A landscape with many peaks, sampled at points; each row gives a point and its height.
A climber steps from a point to the highest of its 2 nearest points, and stops where none of them is higher. Distance is the straight distance between rows; heights are no part of it.
dob height 3.59: [145  83 150  92 109 125 149 150 153 130 145 143  64 121 162 175  95 104
 131 141 123]
zivuf height 3.20: [166  98 123 133 114 184 143 224 135 162 151 129 140  93 128 132 154 136
 119 115 170]
Lud height 3.30: [142  68 171 119 120  90 120 183 112 101 209 140 109 142  97  56 166 128
  83  81 129]
fakog height 3.28: [ 83 122 112 102 133 127 139  97 152 139 112 117 151 146 100 108 108  65
 155 160  68]
Fibi height 6.90: [146 177 117 165 132 147 126 104 114 122 105 107  96 124 154 125 141 184
 162 122 137]
tiru height 3.75: [128  94 151  68 115 122 139 113 160 123  89 102 127 154 125 101 120 111
 157 128  36]
kunav height 3.50: [140 114  81 244 153 102 109 175 145 115 132 131 148 173  82 111 112 152
 111 140 126]
Pokug height 3.72: [135 110 176 144 100  95 157  85 157 106 123 119  86 130 139 155 139 160
 158 182  90]
fufir height 5.21: [118 181 122 161 190 134 126  77 124 159  68 134 113 119 126 157 136 130
 115 172  89]
vali height 4.51: [156  93 171  92  84 119 176 170 176 112 134 125 113 121 168 182 156 142
 124 110 147]
sev height 5.43: [103 112 157  91 106 140 132 164 108 100 182 119  97 117 132  98 145 109
  81  59 150]
tum height 4.93: [113 141  90 130 140 128  98 170  91 144 180 147 186 111  74 114 120 107
  82 139 174]
vedil height 0.56: [155 169  97 162 160  89 129 163 162 162 118 130 184 138  58 129 129 127
 141 189 145]
kun height 4.20: [160 103 127 126 130 125 111  93 139 141 110 154 134 109 142 171  97 127
 147 203 130]
lal height 5.12: [125 133 112 119 149 122 123 124 159 150 140 146 155 123 111 121 135 119
 140 151 139]
Mogar height 2.68: [144 108 118 195 115 142 174 181 156 123 159 104  93 119 138 134 136 162
 133 149 138]
Zetol height 2.99: [111 126 161 148 107 104 141  45 146 101  80 135 160 110 124 188 139 145
 146 174 108]
nam height 5.05: [124 137 134 127 112 127 171 112 155 147 135 120 141  87 116 197 157  83
 140 173 141]
luda height 3.26: [133 160  76 222 176  73 108 172 146 138 108 153 152 173  72 128 104 139
  92 156 132]
zorag height 7.34: [119 155  97 110 125 157 144  85 101 140 110 141 149 108 165 168 130  65
 150 116 144]
lof height 5.14: [120 137  90 139 114 144 110 121  88 146 141 180 188 115 169 140 124 147
 124 114 199]
bifez height 5.51: [143 152 147 152 180 136 131  85 153 128  83 113 121 109 141 151 148 145
 134 143  89]
fis height 4.39: [159 128  99 159 124 141 127 135 126 158 122 143 141 113 142 174  97 137
 143 186 169]
Guleb height 4.10: [137 151  91 231 141 121 118 135 159 115  87 131 151 143 135 176 125 172
 111 140 145]
vobeg height 3.97: [161  81 141 125 141 103 114 107 156 117 128 134  97 142 117 147  82 101
 158 184  84]
pefak height 3.27: [143  99 129  99 155 149  75 163 128 127 159 153 163 112 101  98 132 123
 106  94 146]
Zoso height 2.90: [145  84 112 189 109 174 173 203 143 153 150 123 134 113 138 116 142 159
 110 140 161]
legog height 4.97: [ 88 139 105 148 114 131 125  75 134 100 117 129 150 142 167 141 112 133
 145 110 148]
zosu height 2.61: [109 115 138 131 130 122  98 149  94 105 208 120 127 129  67  74 135  93
  93 113 133]
Gado height 3.92: [147 141 140 122 103 147 147  80  99 113  86 102  78 116 184 178  94 120
 156 122 112]
kad height 5.17: [122 140 126 146 136 157 145 145  99 104 146 115 115 106 180 129 141 156
 105  51 165]
fino height 2.84: [119 155 138 152 132  90 143  85 148 152  92 138 130 132  90 152 136 128
 137 225  98]
gabir height 6.82: [ 66 157 100 122 167 144 112  86  72 168 119 137 136 117 110  83 109 110
 103 152 113]
Nokun height 6.20: [132 182  90 186 142 141  94 124 114 125 122 109 108 140 108 108 125 193
 139 129 143]
narob height 3.94: [ 79 107 155 135 139 114 104  97 107 105 170 157 148 142 127  56 139 146
  93 111 118]
vegus height 4.34: [147  95 136  62  85 125 110 186 166 134 161 136 120 143 115 116 125 108
 162 106 141]
Safum height 5.44: [ 69 164 108 113 109 154 153  72  85 144 101 104 107 128 151  98 144 116
 155 131  92]
per height 5.01: [149 126  91 167 164  89  81 154 126 110 164 130 153 160  44  72 117 114
 134 127 124]
Zure height 2.88: [140  89 183 113 109 109  87 157  85  68 205 120 120 135  93  76 142 112
  66  89 115]
zod height 3.35: [135 177 138 175 133 102 115  60 127 131  55 148 167 115 128 199 154 157
 129 177 122]
kezum height 4.26: [152  96 182  26  84 118 149 129 156 120  86  95 107 158 140 143 117 103
 146 123  79]
pupu height 5.25: [189 111 139 166 153 137 145 156 167 133 125 118 124  92 113 176 142 148
 130 171 127]
foz height 6.19: [166 140 152 140 138 140 149 107 152 108 101 105 100 107 170 153 139 176
 133 111 118]
fim height 4.05: [150  94 176 129  81  92 171 123 181  92 137 119 111 126 133 168 141 147
 153 144 117]
razap height 3.65: [126 127 124  94 146 146  88 124 128 109 121  95 108 149 100  81  90 110
 154 100  89]
panon height 5.59: [113 147 101 143 164 142 136 141 116 154 145 138 155 103 124 132 129 111
 109 130 162]
befud height 4.68: [102 167  87 174 135 129 104  63 106 121  79 143 146 141 167 160 101 128
 140 137 137]
bobe height 4.91: [103 129 140  73 107 165 167  92  87 149  81  95  95 120 184 101 132 134
 149 113  75]
kefu height 1.67: [ 99 122 112 147 183  91  75  92 133 120 121 158 181 168  87  74 111 129
 114 127  98]
ruf height 5.46: [182 110  99 150 153 112  98 162 145 126 155 122 113 153  74  89 103 131
 169 147 113]
Ziv height 2.55: [151 124 169 144 138 105 129  62 150 127  75 116 113 111  80 154 147 138
 151 196  48]
nos height 4.09: [142 142 147  82  76 147 172 116  89 128 107 112  61 127 191 172 114 122
 154 120 138]
miraz height 4.29: [121 123 118 159 120 159 106 142  56 115 187 127 134  95 131 104 134 142
  78 107 180]
suvar height 3.76: [130 172 113 198 120 108 133  98 158 105  97 130 169 124 136 197 157 168
 137 151 151]
tugu height 3.44: [107 130 116  91  95 144 133  88 142 125 102  92 126 139 135 132 102  90
 172 146  81]
bekat height 1.44: [ 81 151 117 145 154  76 107 115 134 126 152 157 209 150  84  87 130 124
 102 127 147]
tuta height 4.94: [120 210  78 174 140 111 122 120 100 161  86 123 158 136 113 161 118 128
 129 157 167]
mur height 4.59: [ 99 102 187  42 125 122 105 171  94 111 148 149  82 134 143  97 158  98
  58  45 123]
lamav height 3.89: [100 109 155  37 106 145 103 142 106 126 121 134 112 142 147  91 120 103
 111  70 115]
Lave height 3.47: [ 88  89 156  26  82 120 126 142  95 127 111 126 100 178 150  68 106 125
 101  86  79]
bila height 3.33: [130  99 143  75 132 146 129 118 153 166 134 150  98 108 148 145 119  77
 140 166  99]
geg height 4.70: [145 135  96 164 103 162 115 139 110 109 119 133 161 120 176 144 114 170
 146 102 188]
lak height 3.38: [147  93 151  85 130 109 130 150 132 129 144 123  58 164 140  90  88 141
 140 128 105]
dor height 4.35: [ 71 124 144  84 126 163 145 101  65 119 140 130 106 110 172 109 138  86
  90  52 126]
lasak height 1.87: [129 159 111 168 178  95  89  94 167 115  98 130 156 168  81 101 131 129
 136 132  85]
fopu height 4.61: [166 176  94 186 128 127 120 111  98 150  87 135 129 113 124 192 122 152
 144 189 157]
fideg height 1.18: [ 98 156 103 176 159  69 135 123 149 148 158 144 160 165  74  77 147 144
 130 159 131]
sozad height 5.50: [155 107 147  77 111 157 124 161 104 130 120 159 104 117 205 150 123 142
 103  64 170]
Gaf height 4.01: [140 123 109  84  88 149 102 162 125 127 162 113 114 121 118 112  98 120
 160 122 160]
vevim height 6.55: [103 115 119  68  97 151 111 123 134 139 129 167 148 114 172 165 129  73
 142  97 150]
sus height 3.82: [122 159  86 115 125 148  94 133 114 114 149  83 115 133  89 101  94 109
 162 119 133]
doba height 4.44: [120 123 165  46  74 133 184 103  99 151  88 105  72 136 189 138 132 120
 144 133  94]
gir height 4.75: [115  98 139 141  85 152 102 184  88 100 195 127 133 108 132 103 146 143
  70  81 174]
fovov height 4.02: [129  76 157 126 107 134 123 203 111 130 207 158 110 109 113  71 158 148
  69 107 163]
Lezoz height 0.92: [ 77 213 102 168 155  65 124 113 111 168 115 147 159 152  89  93 128 160
 107 162 142]
rovip height 2.67: [126  97 178  93  95 130 146  66 147 120  87 138 144 104 168 180 141 124
 147 152 104]
rugar height 3.08: [ 91 130 123 118 123 109 145  75 142 161 107 138 156 134 101 142 115  77
 148 217  88]
bas height 3.96: [150 108 141 152 143 130 153 191 152 110 173  95 109 131 104  84 146 158
 115  86 123]
Lup height 4.40: [139 121  85 210 127 151 127 163 130 117 108 126 170 125 143 155 113 165
 116 125 175]
mema height 4.95: [147 107 171  18  86 115 132 171 164 145 130 125  98 157 124 118 138 100
 154 107 105]
rubi height 3.61: [146  81 121 129 129 118 123 172 137 112 167 124  68 154 126 102  68 114
 122 107 124]
bupi height 6.09: [ 75 152 107  97 138 161 109  86  56 152 118 108 123 128 121  51 126 118
 127 130  85]
bafiv height 3.86: [ 86 127 138 128 118 130  93 101  62 117 185 147 146 117 114  73 139 155
  87 131 157]
silev height 5.45: [ 93 135 143 144 111 123 130  61 149 103  93 121 128 144 169 121 139 171
 154 137  96]
voka height 6.08: [108 153 138 135 125 121 125  96 134  99 115 105 110 147 146  85 142 182
 151  93 108]
bekes height 2.44: [121  93 167  78  96 138 136  92 139 116  87 138 122 138 204 160 113 120
 130 112 103]
teg height 3.09: [ 91 110 139  61 124 149 148 136 130 164 144 149  77 125 163 122 127  71
 120 129 108]
Laniv height 5.64: [196 133 134 157 134 163 140 146 144 125  97 115 167  79 131 197 155 149
 139 140 153]
Gez height 3.80: [147  97 118 140 142 121 138 151 164 120 156 118  77 138 126 148  89  89
 137 153 106]
tof height 2.26: [165 129 152 131 152  98 118 103 172 117 101 118 115 149  97 109 145 157
 174 159  68]
Totuz height 3.05: [119  78 159  70 122  89 138 137 110 117 146 125  62 183 130  50 102 127
 121  94  81]
kena height 4.52: [104  96 140 106 159 111 122 107 154 135 156 171 141 148 122  70 137 130
 136 124 110]
Kimet height 6.17: [158 162 105 148 140 167 157 149 118 151 128 109 141  87 130 158 158 133
 137 121 164]
lizef height 4.87: [171 109 153 145 163 119 153 151 196 116 137 121 131 111 123 140 152 136
 136 120 108]
gibed height 4.69: [102 107 113 134 100 127 135 124 167  96 155 142 138 139 164 157 104 121
 132 112 143]
kubi height 6.76: [149 152 119 118 120 167 166 115  92 149 126 126 115  92 168 166 151  97
 160 114 159]
kaz height 2.86: [ 78 112 120 116 144 142 153 123 127 145 163 126  89 112 141 120 115  79
 105 117 116]
Lezek height 5.97: [ 89 162 106 133 196 137 134  74  91 173  93 150 144 114 148 127 126 115
 106 156 115]
lamam height 1.21: [ 76 168 114 130 137 117  97  98 100 124 145 118 174 140  61  63 147 114
 121 120 128]
Mesu height 5.13: [143 117 186  40  94 114 167 146 161 126 104 128 102 139 177 161 148 153
 120  86 145]
Tizez height 5.41: [117 194  71 205 139 125 118 151 105 145 115 118 156 132  91 131 130 154
 107 137 173]
zefu height 4.42: [122 119 153 119 151 127 152 146 179 100 157 113 130 125 131 111 155 126
 124  74 123]
Mugop height 3.77: [170 118 137 136 116 154 140 113 122 116  99 109  85  89 161 216 101 108
 140 140 129]
tupu height 4.06: [132  88  90 210 126 135 154 193 169 133 119 138 201 139 111 145 114 141
 109 155 159]
vakit height 4.74: [ 96 152 122 130 144 161 145  96  73 112 131 103 101 112 168 102 136 120
 120  61 135]
gekan height 0.48: [181 121 121 166 130  95 128 144 169 142 114 135 179 134  68 180 123 122
 152 204 128]
teliz height 6.21: [117 119 134  65  95 152 131 171  71 135 146 157  70 117 183 142 130 107
  94  54 182]
Tev height 2.07: [164 148 120 173 149  97 107 125 191 104 118 108 127 165  87 123 145 155
 170 131  97]
forid height 5.82: [127 121 109  85 100 165  85 141  82 142 147 178 151 104 161 137 137 105
 128  85 185]
Kaza height 3.45: [136 102 135  89 169 142  84 143 132 112 154 123 124 124 102  87  99  95
 113  85 108]
vos height 6.05: [146 103 171  19  94 102 142 192 144 140 117 131  87 169 154 145 128 148
 113  90 154]
megir height 0.70: [119 217 116 171 148  51 129 137 155 164  86 144 181 150  84 149 136 151
 121 184 140]
runo height 6.12: [160 150 155 109 126 150 177  80  94 147 104 116 107  73 150 185 164 106
 165 160 129]
nim height 4.58: [132 127  94 166 150 109  70 162  95 124 159 135 180 141  47  91  99 122
  93 128 157]
tapam height 5.54: [144 169 142 156 122 132 163  75 121 137  96  95 125  83 109 198 166 119
 153 173 122]
marod height 3.78: [158 111  98 204 134 120 142 182 181 108 138 112 161 148  86 132 127 135
 136 124 132]
beved height 3.58: [158  99 114 142 148 150 115 195 138 129 166 126 146 112  90  87 133 142
 113 108 149]
Val height 1.04: [ 89 170 108 116 136 148 102  94  91 111 141 122 188 118 111 100 144 117
 126  94 154]
Sona height 5.67: [176 116 139 117 140 157 144 150 135 121 112 115 105 103 194 146 131 169
 118  77 148]

Where does a climber stop that starts at each point below?
suvar: zorag
beved: zorag
Gez: Fibi
kefu: mema
marod: zorag
Gado: gabir

Call two points neighbours if one is among the 2 nearest of the other. Go from one point of each pair to the other, from neighbour to neighbour, staying as high as possible. Name the lowest point that can't be avoided.
foz and teliz: sozad
ruf and zorag: nim
gabir and teliz: fufir

Two climbers start at each pair of points below. Name the first point that both come to, or write never.
Zoso and kunav: zorag
pefak and narob: Kimet
bila and lak: Gez
rubi and teg: Gez
